Points on a hilly landscape, in no order, each with its height.
A ball rolls from a point to whichever of its 2 nearest points has the largest drop for the distance, and stops where none of them is lower. Distance is the straight distance between rows; heights are no part of it.
q_465 (h 578): [-11  26  18  -7   9 -10   1  -4   9 -11  -2   4  -8   6   5 -20  18   9
  14   3   0  12   6  -1  -5   8  -5  -2 -13   9 -14  10 -18   2  12  -6
   8   7]
q_355 (h 646): [ -3 -20  -1 -12   2   8   1   8  -6  15 -10   1   4 -14  -9   1  -6   7
  -4   2  -7   1  -9   4  -1  11  -8   3  -7   8   7  -2  10  14   7   4
  -7   3]
q_940 (h 413): [ -2  15  -7 -25 -18  10  -3 -16   4  -1  -4 -20 -17  -9   2  13 -10  -2
   0   3  -4  14  -7   5   1  -6 -15  -2  10   0   0  -2  -4  -3   8   4
  16   2]
q_315 (h 630): [ 16 -15   1  16  17   1  -1  10   4  -6  23  -2  -5  17  15   8  -2   3
 -18 -15  10  -6   5   4  -7  -8 -12  -3   1  -7  12  18  -8  16 -12   5
   5   5]
q_950 (h 315): [-18  26   1 -23  10  -9   1   4   2 -10  -1   0   0  -8  -7   5 -15   4
  11  -8   3  -3   5  -6 -10  -6  -5  30  28   0  -6  -9  -4 -19  14  -9
  -4  12]
q_976 (h 265): [  7 -15 -12   5   9  -7  -3  -3 -18  12 -24  20  13  10 -14   0   5   2
   5   9   9  -8  -6  10  -4  -4  -1   8  -6   6   1  11  10   9   4 -12
   1  -8]
q_531 (h 629): [ -8   5   5  -9  -5  -9  -3 -16  11   2   5  -2 -18 -12   4 -13   1  33
 -14  -7  12  12 -13  19  -2 -14  -3  -3   5  -5 -12   9   3   1  12  22
   2   4]
q_937 (h 230): [-13   6 -18  -6  -5  -7   4  12   4   2   3   3   3 -20  -1 -17  -2  -1
   0   2   9   3   4 -12  -4  -7  -1   9  10  -6  14  -9   3   6  10  -1
  -9   1]
q_393 (h 706): [ -9 -16 -10   1   7  13   8  16  -8 -16 -10 -14   9  -8  -4  11  -5  -9
  15  18  -7 -15  -6  -6   7  -2  -5 -10  -3   0   6 -24  13 -12  -5  -8
 -14 -12]
q_897 (h 358): [  8  -5   8  16   8   4   7  15  -9 -27  14  -1   3  -2  11   7 -10 -13
   0  -4 -19  -9  -4 -11 -13   8 -14   6   2  -6  14   4  -4   8 -11 -11
  -2  12]
q_553 (h 305): [ 13 -13   1  23  -7  14   4 -11   3 -18  10   8   7 -10   9   5 -10 -10
 -14  -7  -4   2  -3  -1  11  -6 -17 -11 -11 -22   2 -10 -20  -2 -20  -4
  -5 -15]
q_830 (h 393): [ -4 -16 -18  -4  14 -11   7  16   1   1   9   8   3 -10   2   7 -10  12
  -7 -16  14 -10   1 -12  -9  -6  -6   8  19  -7  15   4   6  -3  -2  -7
 -11  -5]
q_822 (h 496): [-11  17  10  -4  -9 -14  -6 -13   1  -1   3  19  -9  -7   6 -19  15  12
   5   4  10  12  -3   1   1  -6  -7   2   4 -10  -8   1 -15   8   9   5
  -4  19]
q_203 (h 452): [  5  -8  -8  -3 -17  10  -1  -3  -8   7  -7  -3  10   0   6   1  -5  -3
 -13   8  14   8   0  -3  12   5  -9   2 -12   1   8 -19   4  -2 -17   4
  -7  -5]
q_786 (h 690): [  9  -2  -1   4  -3   3  -6 -13  -6   8   9  -9   4  24   2  14   9  -1
   3   2  -5   6  11   1   0  14  -8  -9 -25  11   2  11 -12  21  -4  -3
   6  13]
q_513 (h 704): [-11  22   2   2 -12  -4   7 -15   2  -4 -12  -4  -4 -14 -12 -11 -11   8
  -9  -1 -24   7  -5  10   3  -7  15  -3  23   0  -1   7   3 -13  12  19
   6  -2]
q_768 (h 609): [ 18   4   5  10   2   9 -10   9  -8 -19   6 -21 -14  13  16  11  -5 -16
  -8  -1  -7 -17 -16  -4  -3  -4  -9  -6   8   0   4   7  -6  -6 -12  -3
  15   8]
q_380 (h 328): [-11  14  11  10  -5  -1  -2 -19  -7  16  -8  18  -2 -13 -10  -9  18   1
   9   0  -2  25   4   4   1  -2   4  -4   9 -13 -19   9   7  23  13  11
  -5   9]
q_184 (h 462): [-13   9   9 -18   4  -5   5 -12   7  -8   1  11  -2  -9   2  10  -8  18
  -5 -21   1  -2   9 -12  -2   1  -6   3  25  -6   3   1  -7 -19  14  14
  -4  -7]
q_105 (h 235): [ 13 -19  10   9  -8  13 -11 -12  -7 -13   4   5  -2   4  12   6  -3  -8
  -8  -3  -1  -2  -5  -2  15   4 -12 -11 -15 -21  -1  -5 -11  -2 -16   1
  -7   3]
q_72 (h 774): [ -9  -3 -29   5  -4  -2  -6 -15  -6  -9 -25   0   3   0  -5  -9   6 -10
  -2   9 -16 -11  15  15  10  -7  22  -2  -1  -8   4 -12  34  -9  -1  17
 -17 -13]
q_979 (h 455): [-21  24   8   0   0 -13  -2   0   8 -12   0  12 -11 -14   6 -24   2  12
   6   1   8  10   1  -7  -4 -12  -9   9  10  -4  -5  -7 -10  -2   8  -2
  -6   8]
q_254 (h 330): [ 10 -31   8   4   9   7   4  14  16   2  18  -2   4  22  -6  15   2 -22
  25   0   1  12  18  12  -3  12   7  12 -21   0   0   4  -2  15  -5   6
  -2   0]
q_930 (h 447): [ 26  -4 -13  16   3  -2   2  -4 -12   6  -8  17  10  12   6   8  -9 -20
  -2   3  16  -3   4   0  -5  11   5   9  -6  12   6   9  -2  18  -6 -11
  13  -9]
q_167 (h 626): [  5   6   7  -1  -5  -2  -2   5   6   4   7 -20  -5  13  -4   6  12   5
  10   3  -5   1   4  -8   5   5  -2 -22 -12  14  -8   2  -5  -5   2   0
  13   3]
q_757 (h 516): [  8   4  -6  -3   1  -3  13   6   1  -6  12  -9   6  10   0 -12  -8 -13
   3   9 -15   6   6   3 -16   6  17   5 -11  23   7  14  -4  14  -5 -17
  12   6]
q_186 (h 586): [  3  13   0 -10  -6  -5  -5   8   4  -1   6 -19  -7   9   2   4  14 -10
  13   7 -11  -5  -2   4  -9   8  10  -1  -2  16  -9  -2  -9  -7  -2 -14
  26  12]
q_841 (h 53): [  5 -12   5  10  13  -7   9  11   8   8  -5  10   9   3 -20  -1   8   1
  19   8  18  -9  11  -4  -1   4  13  -5   2  -2  -6  -5   6  -3  13  -5
  -6 -12]
q_463 (h 282): [-13   8  17  -1  16  -5   6   8  20  -6  20   1   0  -1  -1 -13   9   5
   8   0   7 -13  13 -11   0  14  -3  -1  -3   2  -3   3  -6 -13  22  -1
   5  -7]
q_415 (h 94): [ 12 -21  -4  11   8  12 -10   2 -14   8  -9  18   3   2   5  23   9 -29
  12   1  -6  -5   1   4  -1  20  13  17 -24  -3 -18  -7  12   8 -17  -9
 -10  -4]
q_909 (h 614): [-10  35  11 -11  10 -19  -3  -5  14  -4  -4  -2 -16   5  16 -10  19   8
   7  -1  -5   3  -3 -10   2  -7 -11   2   0   9 -10   9 -24  -5  16   8
   8  -6]
q_217 (h 176): [  3 -18   6  11  10   0   5  11  10  13   1  10   9  11 -20   8   5  -8
  21  10  21   3  16  10   3   2  -4   8  -6  -9   8 -17   4  -1   5  -2
 -12  -6]
q_539 (h 788): [  0   3 -15   2  -8   5  -8 -11   1   6 -24   7  -1  -4  -2  -6   1 -15
 -18  -4  -9   5  16  13   8  -2  22   4   2 -14   1 -10  30   0  -6  13
 -10 -19]
q_73 (h 507): [ 10 -28   4  16 -11  16  -8  -9  -7   1   5   9   0 -10   0  16  -2  -6
  -6  -5   4   0 -13   0  12  -1   5  -1 -13 -15 -14 -14   2   0 -14  18
 -17  -5]
q_467 (h 561): [ 12   6  -1  30  -4   1   4   9 -16 -22  12  -7   6   4  13   1 -14  -9
 -20   3 -10 -21 -18  -9  11 -15 -12  -2   1  -2  18   2  -5  -4 -21  -9
   2   1]
q_879 (h 359): [-10  10   9   4  12  -7   8  15  19  -3  20  -6   1   4  -6 -17   2   3
  -1  -2 -11 -13  12  -6  -5   5  -4  -3  -3   2   7  11  -5  -2  12 -19
   8   2]
q_709 (h 727): [ 10 -12  -3  -3  -4  15 -14 -12  -8  26  -2   7   3  10   2  14   4  -9
 -12  -5  11  10   0   8  12   2 -11   2 -18  -4  -3   1  -4  16  -7   1
  -5   4]
q_23 (h 427): [  6 -12   8   3 -16   7  -1 -17  -2   6  -3   1  -4   1 -14   7  -3   2
  -7  -5 -15   2   8  13   6   6  14 -10   2  -9  -7  -4  13  -9   0  35
  -5  -2]
q_157 (h 489): [ -2   5   0   8  10 -10   6   8  10   3   0   6  21  15 -16 -16   5   0
  26  11   0   6  16  -4  -3   6  20  -7 -21   9  -2  -5  -6   0  -5 -19
  -4   0]
q_480 (h 605): [ 15 -13  16   6  14  -1   4   9  -1   0  14   6   1  21   1  -5   1   7
  -7  -6  20  -7   1   0  -4   4  -7  -4  -3   0   3  16 -14   9   3   1
  10   1]
q_946 (h 220): [ -6  -3 -12  -7 -19   5  -2  -8  -7   1 -13  -4   4  -4  -3 -12  -5  -4
 -11   5 -11 -10  -2  -2  12  -6  16  -7   0   5   1 -15  13 -16  -7  -1
 -14  -3]
q_807 (h 703): [  0   7  -8  -8 -10  -5  -4 -10  10   4  -1   7  -9 -13   4  -6  -1  13
 -26 -19  -4  -4  -6   5   3 -20   7 -12  20  -9  -1   9 -13 -12   0   4
   3 -10]
q_259 (h 189): [ -4  -7  23   3  24   1   5  15  14   0   8   0   4  -3  -8  -3  13   4
  19   2   7 -14   7 -13  -2  16  10  -8   3   5 -15  -1  -1 -10  15  -3
   1 -11]
q_150 (h 331): [-17  18   0  -2 -15   1   6 -13  24  -5  17 -16  -6  -9  -8 -14 -15   9
  -5  10  -3   1  -6   5  14 -11 -11   3   2  -9  -8  -2 -22 -17  11 -12
  -1  -6]
q_744 (h 738): [  6   3 -13 -17  -5   2  -5 -10  -8  21   0  10   1  -7  14   5   2   1
 -17 -18  18  21  -2   3  -5 -10  -3  11  12  -8   8   7   4  23   0  25
  -4  10]
q_812 (h 384): [  0  16 -14 -11 -16  -9  -7 -10  -5  -7 -17   0  -1  -9  10   3 -11  -4
  -3  -4  -8  -1  -4 -10   6  -8   1  15  27  -4  13  -8   4 -13  -5  -8
  -1   5]
q_587 (h 454): [  2  15 -15  -6  -3 -18  -3   0   3  -3   1   5  -4  -6  12   7  -8  -2
   1 -13  -3   1   2 -13  -6   5 -10   9  19  -2  15   3  -6  -2   1 -17
   6  10]
q_118 (h 739): [-11 -30 -22  -8   8   6   2   6 -10  -8 -11   4  14   4   9  -2   6 -20
   4  10  -3 -25   8  -8   0  -1   8   8  -4  -2   4  -5  21   8   0   1
 -24 -14]
q_855 (h 638): [ 12  13   8  11   5  -6   8  13  -3 -19  15 -11  -3  24  14   9 -12  -4
  -6  -5  -1 -15  -3  -6  -7 -10  -9   7  16   9  15   7  -1  -9  -8  -7
  17   9]
q_515 (h 416): [  8  -4  -2   8   4  -7   1   7  -2 -12   6   4   5  -5   8   9 -12  -2
  -2 -11  -8  -6   4 -14   0   7 -18   2  15  -6  20   5 -11  -2  -9 -15
   2   4]
q_83 (h 476): [ 11 -19   0  14 -15  11   0 -15  -2   1  -7   9  -3  -5  -2  11 -12  -1
  -8   1  -2  -6  -8  11  13  -1  18  -9  -6  -4 -12 -15  18 -10 -14  23
 -17 -14]
q_100 (h 453): [ -9  -7 -15 -22  15  -5  11  11  -7   0 -12   7   4  -5  -4  -2 -11  14
   0  -7  -2  -2  -2  -7 -17  -4   5  13  21   6  14   9  12   5   8  -3
  -5  -3]
q_169 (h 402): [  8  -4   5  17  -2  13   2  14  -9 -16  14 -21   7  10  14  11  -4 -24
  -1  11 -18  -8 -10  -5  -8  11   3  12 -16   9   4  -4  19   4 -25  -5
   2  15]
q_809 (h 392): [ 14   1 -17  13   5 -15  11   6  -9  -5  -9  11  20   9   1  -6  -4  -9
   4   5  -2  -8   2  -7  -5   2   3   3  -5  20  16   8  -9  13  -6 -17
   9  -8]
q_59 (h 681): [  5   1  -9 -12 -13  -4  -7  -3  13  -6   9  -7 -11   0  19   4  -4   8
 -21 -18  14  -2  -4   0   6 -18  -3   0  15 -13   6   2  -8 -16  -7   4
   9  -2]
q_726 (h 664): [ -9 -21  -6 -11   3  13   4   6 -18  16 -15   2  15 -11 -14  11  -4   3
   5   7 -13   1  -5   1   1  10   6  -1 -10  16  -5 -10  18   9  -4   6
 -18  -2]
q_397 (h 372): [  1  -5   0  23  -5  12  15  -5  17 -23  25  -4   1  -7   7   0 -15   3
 -10  -4  -5  -5  -2   4  10 -12 -16 -15  -1 -13   9  -3 -23 -13 -17  -8
   0 -12]
q_556 (h 656): [-23  23   6  -8  -7  -2  -5 -21   5 -13   7  -1 -23 -14  13  -9  11  24
  -8  -5   2  12  -8   5   6 -21  -9   1  11  -2 -21  16 -16  -2  10  21
  -2   2]
q_643 (h 356): [ 13  -5   2  13  -4  13  -8  13  -8  -3  10 -27  -2   2  18  21  -7 -18
  -4  12  -6  -4 -14   1   0  19 -14  14 -12   6  10  -6  16   7 -21   8
   4  12]
q_237 (h 541): [ -1  10  10 -21  -3   0  -4   0   5  -1  -2  -8 -15  -4   2   6  10  -7
   8  -3 -17  -6   1   0  -5   1   5  -6  11   4  -9   0 -14 -15  11  -6
  15   0]
q_619 (h 178): [ -8  -6   6   7  -8  -2  -5 -13  14  27   5   1   4 -13 -27  -7   6  11
  -4  -6   9  19   7  15  15 -10  16  -9   2 -11 -16   1   9   3  13  21
  -8  -8]
q_440 (h 239): [ -6   5  -6   4 -15  12   9 -16  26  -4  11  -6   1  -8  -4 -11 -13   6
  -5   4  -5  -6  -5  10  13  -6  -8 -12  -4  -5   3  -4 -18 -16  -4 -16
   1 -14]
q_138 (h 667): [  3  21  11  -3  13  -9  13  12   5 -15  16 -10  -2  23  11  -2 -10   3
   0   3  -1  -9   2   0 -17  -3  -1   7   5  22   9  16  -9  -8   5  -6
  22   8]
q_289 (h 397): [-23  15   5  -7  -7  -1   0   2  12  -2   7 -10 -11 -12 -10 -20  -4   9
   0  11  -1   5  -6  -2   2 -11  -8   5   5  -7  -5  -2  -6 -11  17  -9
  -6   6]
q_79 (h 509): [  2 -15  13 -15  14  12   8  10  -4   0 -17   9   7   4 -12   6   3   2
   4   4   2   6   9  10 -10   6   0  -7  -3   2   6 -11   5  -3  -2   0
  -2 -12]
q_148 (h 98): [ -5   0  -4  -7 -12   9   3  -6   5  -5  -5 -12  -4  -6  -4  -6 -15  -2
  -6  10 -12  -8  -6   4  14  -7   2  -9  -1  -1   1 -13   0 -21  -8 -16
  -4  -9]
q_507 (h 260): [  2 -16  -1  11  -8   1  -5 -10   8  26   0   2   0  -8 -19   4  -1  14
  -8  -1  13   6 -13  22  14 -10   9  -6  -8  -4 -14  -5  14  -4  -2  17
  -6 -10]
q_235 (h 604): [ -3   4  15  -8   4  -5  -3  -2   5   2   1  -3  -9  -2   2 -12  -2  34
 -18  -3  15  -5 -12   9   4  -5  -4 -10   6   1  -8  11   5 -10  15   8
  12  -5]
q_992 (h 528): [  7   2  -3   9 -10  -4   2  16 -10  -8   6 -10  15  14   8 -10  -8  -9
 -11   9   3 -15  -8 -15  13  -8  -5  -1  -4   9  14  -7  -3 -12 -12  -9
  -1   4]
q_306 (h 723): [ -1 -28  -7   8  15  13   3  14 -10  -8 -10   2   8  -1  -4   7   0 -14
  10   7   4  -8  -1   1   5  -2   0   2  -7 -12   5 -19  20   3  -7   6
 -24 -17]
q_665 (h 191): [ 14 -17   4  15   6  10 -18   3  -8  -2  -3   3 -11   0   1  24   6 -16
  18  -3 -10   2  -4   1   3  17   0  -3 -26 -11 -18 -13   7   0 -15  -1
  -3   3]
q_182 (h 663): [  4   3  -2  -3   2  -1  -4  -9  -2  13   6  -6   5  15  -5  16  14   1
  22  -2 -11  13  13  -5   1  16   4 -17 -26  14 -15   9 -11  10  -8  -7
  15   6]
q_602 (h 261): [-14   7   3   9 -10   3  -6 -12  11  28   0  10  -4  -8 -21  -3  18  -5
   7  -3   9  28   7  13   8 -16   5   0  -1 -18 -17   1   7  14  11  11
 -12  -2]
q_360 (h 244): [ 18  -9  17  30  -1  -7  -5   3  -6  -2   4   5   3   6  -7   9   7  -4
  15   2  10  -6 -12  -9   6   8  -4 -15 -14   0 -10  -4  -5  -2  -1  -1
   6   2]
q_314 (h 398): [ -2 -24  15 -10  17   8   7   0  15  11  15   3   5  17 -16   9  10  -5
  29   3   6  16  17   8  -5  15   4  11 -18   3 -10  13 -12  10  11   1
   2  -1]
q_54 (h 433): [ -5   7  -3   9   1  -6   4   9  18   2  13  -3   6   9  -6 -19   5  -7
  11   6 -10   3  21  -7   0   8   7  -8 -16  -2   6 -10  -4   0   2 -22
  -7   9]
q_883 (h 722): [ -3  19  -3  -6  -7  -4   1 -20   1  -6 -14  12  -6 -10   2   0  -9  13
 -23 -21 -15   8  -1   2   0 -13   9  -8  26  -4   4   5  -1 -10  -1  16
   2  -7]
q_656 (h 673): [ -9  27  -9  -6  13 -15  -6 -12  -1  -5   5  -7 -14   4  14   5  11  29
  -4 -22  12   5   1  -8  -5  -2 -18   0   8   4  -3  26 -23   8  13   8
  11   2]
q_444 (h 680): [-21  33  15  -4  -8  -1   3 -23   9  -8  -4   2 -18 -17   0  -9  -4  16
   0   0 -14  11 -12   3   5 -15   1   4  25   1 -17   7  -4  -7  17  14
   1   6]
q_174 (h 470): [ 16 -14  -6   3   0   0  -9   2  -7   3   2   7  -4  -5  12  10  -3  -2
 -12  -8   5 -12  -6 -10  -6   9  -9  -6   4   0   5  13  -2  10  -3  -3
   6   3]
q_673 (h 333): [  2  -9 -18   1   7 -15   5  -1 -13  -3 -17  11  20  -1  -3  -9   4  -6
  11  11   0 -19  -5 -10  -4   0   9  -1  -4  17   3   6  -1  10   6 -12
  -3  -9]
q_977 (h 535): [ -2   8  15   8  13  -7  11   6  10   7   3  12  15  21 -12 -18   9   4
   4   4  15   7  15  -3   2  -2   5  -4 -14   1   0   2 -14   0   8 -15
   3  -7]
q_592 (h 686): [-15 -13  -9  -8   3   8   5  14  -8   2  -9  -9  12   0 -17   1   1   4
  11  15  -8 -12  -3  -5  -3   2  10  -9  -4  14   2 -11  12 -10   2  -8
 -10  -5]
q_491 (h 777): [ -3   8 -19  -7  -6  -2  -6  -7  -7  11 -19   8  -1 -10  10  -4   1 -12
 -18 -11  -4   6  10   3  -1  -3  14  16  10 -11   6  -1  27  17  -4  19
  -7 -12]
q_666 (h 401): [ -7  -1 -13 -11 -21   4  -3  -1  -3  19  -1 -12   3  -7   2  -1  -8  -3
   1  11   2  14  -1  -4  10   6   0   5 -19   4   7 -16  12   4 -10   2
 -10   8]
q_546 (h 201): [ -5  24   0 -16  -3  -8  -1   3   7  -4   4 -16  -7  -1  -8  12 -19  -1
  -1  -5   5  -5  -1  -5   5  -8 -12  19  23  -3  -6   1 -13 -15  16  -4
  14   4]
q_850 (h 487): [ 24   0  -9  17 -10  -3 -11  -5 -14  17  -4   6   6   2  11   8   0 -12
  -7   1  16  -8  -3 -10   3  14  -1  -4  -6  12   3   4  -8  14  -4  -1
   9   7]
q_761 (h 517): [ -7  -2  19 -13   8   9  10   1  -2  -9 -16  10   7  -8  -8   3  -5  15
  -7  -2  -6  -4   9  -4  -4   2  -1 -10  17   0   5  -8  -5 -17   8   7
  -8 -14]
q_172 (h 258): [ 12 -27  13  16  12   5   5  21   8  -5  13   5   1   9  -5   8   0 -17
  19   0  11   0   4   6  -1   6  -8  11 -10 -17   8 -11   5  11  -4   6
  -9  -1]
q_233 (h 367): [ 14 -14   1  -3   4   7   4   6  -6   2  -2   1   5  12   5  22  10 -11
  24   6   3  11   5   6 -15  21  20  -3 -14  14  -6  -9  -1  -3 -22   1
  19  -2]
q_326 (h 643): [  0  29   1  -7  12 -17  -2  -8   1  -9   1  -9 -16  16  18   1  20  13
  12  -5  -2  -4   7  -9  -4   3  -8   4  -1  16   0  24 -31   6  16   8
  18  -6]
q_900 (h 696): [  5   7  -7  -7   5  -5 -11 -11  -4   6  -2  -1  -7   1   9   8   8  18
 -10 -16  15   8   2  -2  -7  -3 -18 -11   6  -1   4  22 -20  12   7   4
  13   1]
q_731 (h 396): [-26  26   3 -18   9 -12  -3 -11  10 -10   8   7  -6 -10  -9   4 -15  16
  -2 -23  -1  -3   0 -12   0  -2 -16  19  23   1  -3   2 -12 -30   9  -8
 -10   1]
q_954 (h 382): [-15  18  10   5  -8  -1  -3 -12  -5   0 -12   9 -12 -19  -6 -14   9   4
   4   6 -17  18  -1   2   1  -5  11 -14  10  -2 -15   2   7  11   4   6
 -13  11]
q_92 (h 325): [-14  -4 -13 -13 -13   6   3  -1   2   9  -5  -2   1 -16  -4 -18  -1  -1
   0   7   3  16   5   1   2  -4   6   6   0 -11   8 -17  18   8   4  11
 -23   4]
q_61 (h 553): [-17  13  11 -25   3   5   6   7   0   5  -2 -11  -3 -10  -9 -15   7   2
  11   8 -11   6  -6   0 -19   0  18  11  13  11 -14  11  -2   2  18  -7
   7  13]
q_98 (h 573): [  0   7   9  -2  11 -10   6   7   3   2  -8   6   2   9  -2 -14   2  18
  -7  -2  17  -4  -2  -3  -2  -3  -6 -11   0   4   4   6  -8  -5   7  -8
  11  -5]
q_565 (h 451): [  8  -1  -1  10  -6   5   5   7   2  -6  19 -13   7  18   9   3  -3 -17
  -5   9 -22 -13   7   0 -10   9  10   4 -13  17   6   5  16  10 -19 -14
   5  13]
q_436 (h 505): [-12  10 -10 -22   7  -3  11  16  -7  -5  -7  -5   2 -10  -6  -9 -12   0
  11   9   1   2  -8 -11 -20  -8   8  20  18   9  -1   7   4   3  13 -13
   1   8]
q_77 (h 270): [  5 -18   9   2   6  12  -6   8  -4  -3   1  -2   1  -2  -2  22  12  -3
  25   3 -14  -1   1   2  -6  19   6 -12 -19   1 -12 -18   6  -6 -20  -3
   3   6]
q_715 (h 302): [ 13 -13  10  17   8  12   0   6  -9 -21   7   4  -1   5   8   2  -1 -12
  -4  -1 -13  -3  -6  -3  -3   8 -14  -5 -18 -13   6  -2   0   8 -17  -6
  -2   4]
q_532 (h 318): [ 11  -5   4  20  -1  -7   2   1   0  -1  -1   3  -4  -4  -5  -1  -5   5
   3   7   5 -14 -10   4  11   1   0 -25  -5   0  -1 -12   2 -17  -4  -6
   2 -12]
q_101 (h 172): [  9 -13  23  21   6 -12   2   8  -1  13   4  11  12   9 -12   4  11   6
  15   4  22 -10  -5 -11  12   5   7  -8  -3   3 -13  -1  -4  -5   6   2
  -2  -2]
q_999 (h 492): [  8 -12 -13  17  -4   1   1  12 -11   2   0   0  17  10   2  -3  -1  -7
 -15   9  15  -6  -1  -2   8  -4  -7   1 -16   1  15  -9   6   1 -19  -2
  -5  -8]
q_699 (h 488): [-10  21   2 -17  -3  -1  -5  -2  -3  -2 -20  -4  -2  -9 -12  -9  12   0
   6   6 -24   1  -2   9  -7  -5  17  -5  12   8  -8 -11   1 -13   4 -12
  12   4]
q_926 (h 368): [ 15  -8   1  21   1   6  -1   3 -10  -9 -11   0 -16  -5   0   5  -6  -6
  -2   4  -3 -12 -21   4  12   0   6 -21 -11  -2 -13 -12  14 -15 -16  -7
   1 -15]
q_784 (h 187): [ 11 -22 -10  10   8   2  -6  -2 -17  13 -18  20   7  13  -7  13   4 -17
  14   8   0  -8   1  15  -1  10  15  17 -19  11 -10   4  13   7 -10 -21
  -1  -7]
q_268 (h 326): [ -8   2 -14  -1   8 -16  10  12   9   4   9  12   8 -11  -1  -9  -6  14
  -3 -12  24   0  15 -10  -7  -4  -8   6  14  -7  15   1  -3   0  10  -8
   1  -3]
q_929 (h 554): [  1  -3  -9 -14   2  -1  10  17  -5  -7   3 -11   4   8   2  -6 -14  -8
   0   6  -8  -7  -2  -9 -15   2   6  15   7  11  13  13   3   0  -1 -18
  10   7]
q_324 (h 322): [  2  12  -4 -11 -10   4  -3   3   3  -6   8 -30  -9   9   4   9 -15  -7
  -5   5  -5   3   0   4  -1  -1 -18  11   8  -3   5  -2  -4  -3   3  -4
  17  13]
q_78 (h 759): [ -6  10 -16 -15 -10  -2  -2   0  -3  10  -4   2 -12 -21  11  -2   0  -3
 -11 -15   2  23  -1  -2  -9 -10   0   8  22 -12   5   3  23  19  -7  13
  -4   1]
q_339 (h 584): [ 19  13   8  34   0  14  -3   5 -11 -26  14 -17  -8   6  13   5  -9 -14
 -14  -2 -18 -10 -23  -8   3 -10  -8  -7  -7  -4   3   1  -4  -4 -12  -2
   3   6]
q_758 (h 655): [  5  -4  -6  -2   6 -13  -4  11   5   0  19   1  -4   9  16  -3  -1  17
 -22 -20  21  -5   5   0  -5 -13 -10  -2   9  -8  13  10 -11  -7  -6   1
   8   9]
q_144 (h 308): [  1  11  -6 -10 -26  -4  -5 -14  -8   3 -13   1   1  -8   8 -10   0  -8
  -8   1  -6   2  -4  -4   6  -6  11   3  11  -2   5 -11   8  -6   1   7
  -6   5]
q_163 (h 711): [  9 -13  -1   0  -4  14 -11  -8  -2   7   2  -3   0  13  10   8  -1  -8
 -11  -2  -4   6  10   6   4  15 -17  -1 -22   3   9   3  -5  17 -18  -2
   0  10]
q_249 (h 316): [ 11 -24   7   5  -1  -3 -13  -1   0  25   1   6  -1   0 -10   9   4  11
  -9   0  25   2 -12  24   8  -4  -5  -1  -2  -7  -3   0   5   1   5  22
  -2   5]
q_760 (h 591): [-22  10  15 -10   4  -3   9   2  -1   3  -5  10   3 -11  -1 -25  12  12
  14   9  -1  15  -4  -4 -17   2  17   6   7   7 -17  12   4  15  11   0
  -6  10]
q_668 (h 370): [  7 -17   5  -3 -10  -1  -9 -14  -5  11   1   7  -7   0  -1  -2   2  13
 -17 -10   4  -1   1  18   2  -5   8  -1   6  -9   0   2   6   3   6  31
  -3  10]
q_545 (h 756): [-11 -15 -25  -4  -2  -2  -7   1  -5 -12 -15  -9   6  -5   8  -4   9 -17
   5  14 -14 -32   3   1   8 -10  12   0   6  -5   4 -11  31 -13   6   2
 -15  -9]
q_418 (h 460): [ -2 -14  10 -18  12  10   6   7  12   7   1  -1  -2   5  -7   7   5   0
  15  -1   5  11  16   5  -8  15  -6  -2  -7  -2   0  -7  -2   5  12   4
   2  -4]
q_41 (h 716): [ 12  -3  -5  -9   0  10 -11 -17  -9  17  -4   8  -4   2   2  12   7   3
 -13 -12  16  12   3   7   4  -4 -10  -4   1  -4   0  12 -11  15   4  11
   6  -2]
q_917 (h 536): [ -1  13   9  -2  -4  -9   0 -12  -3   1  -3  15  -6  14   6 -19  12   8
   8   6  15  18   2   7  -5   5  -3   3 -11   0  -9   7 -18  15   6  -1
   5  19]
q_299 (h 276): [  6  -1  -7 -14  -9  11   0  12  -1   2   3 -30   4   2  10  14 -15 -13
  -2   9   1   5  -4  -5   0  12 -15  14  -1   8  20  -6  11   4  -9   4
   9   6]
q_165 (h 622): [-17  -2  10 -12   8   4   4   4   2  16  -6   1   6 -12 -11 -11   3  18
  -3   2   8  12  -3   2  -6   6   1   3   0   1  -4   7   9  16  18   3
  -7   2]
q_600 (h 436): [-13  25   3   1   2  -4   2  -3  -6   6 -23   2   3 -17 -17 -13  13   9
   6   7 -25   8  -5   3   0  -1  24 -14   6  11 -12  -1  12  -4   9   3
  -2  -6]

For each start below, name the point where the ball stops.
q_79 => q_841
q_539 => q_937
q_41 => q_148
q_726 => q_937
q_768 => q_937
q_138 => q_937
q_163 => q_619
q_977 => q_841
q_850 => q_415

Call two points neighbours if one is among the 2 nearest of the other. Go from one point of each pair to the other, from neighbour to neighbour, staying as low as possible. Name the highest point that can't be avoided.
q_415 and q_619 => q_73
q_148 and q_546 => q_761
q_619 and q_841 => q_83
q_937 and q_105 => q_929
q_105 and q_415 => q_850
q_299 and q_546 => q_324
q_148 and q_105 => q_397
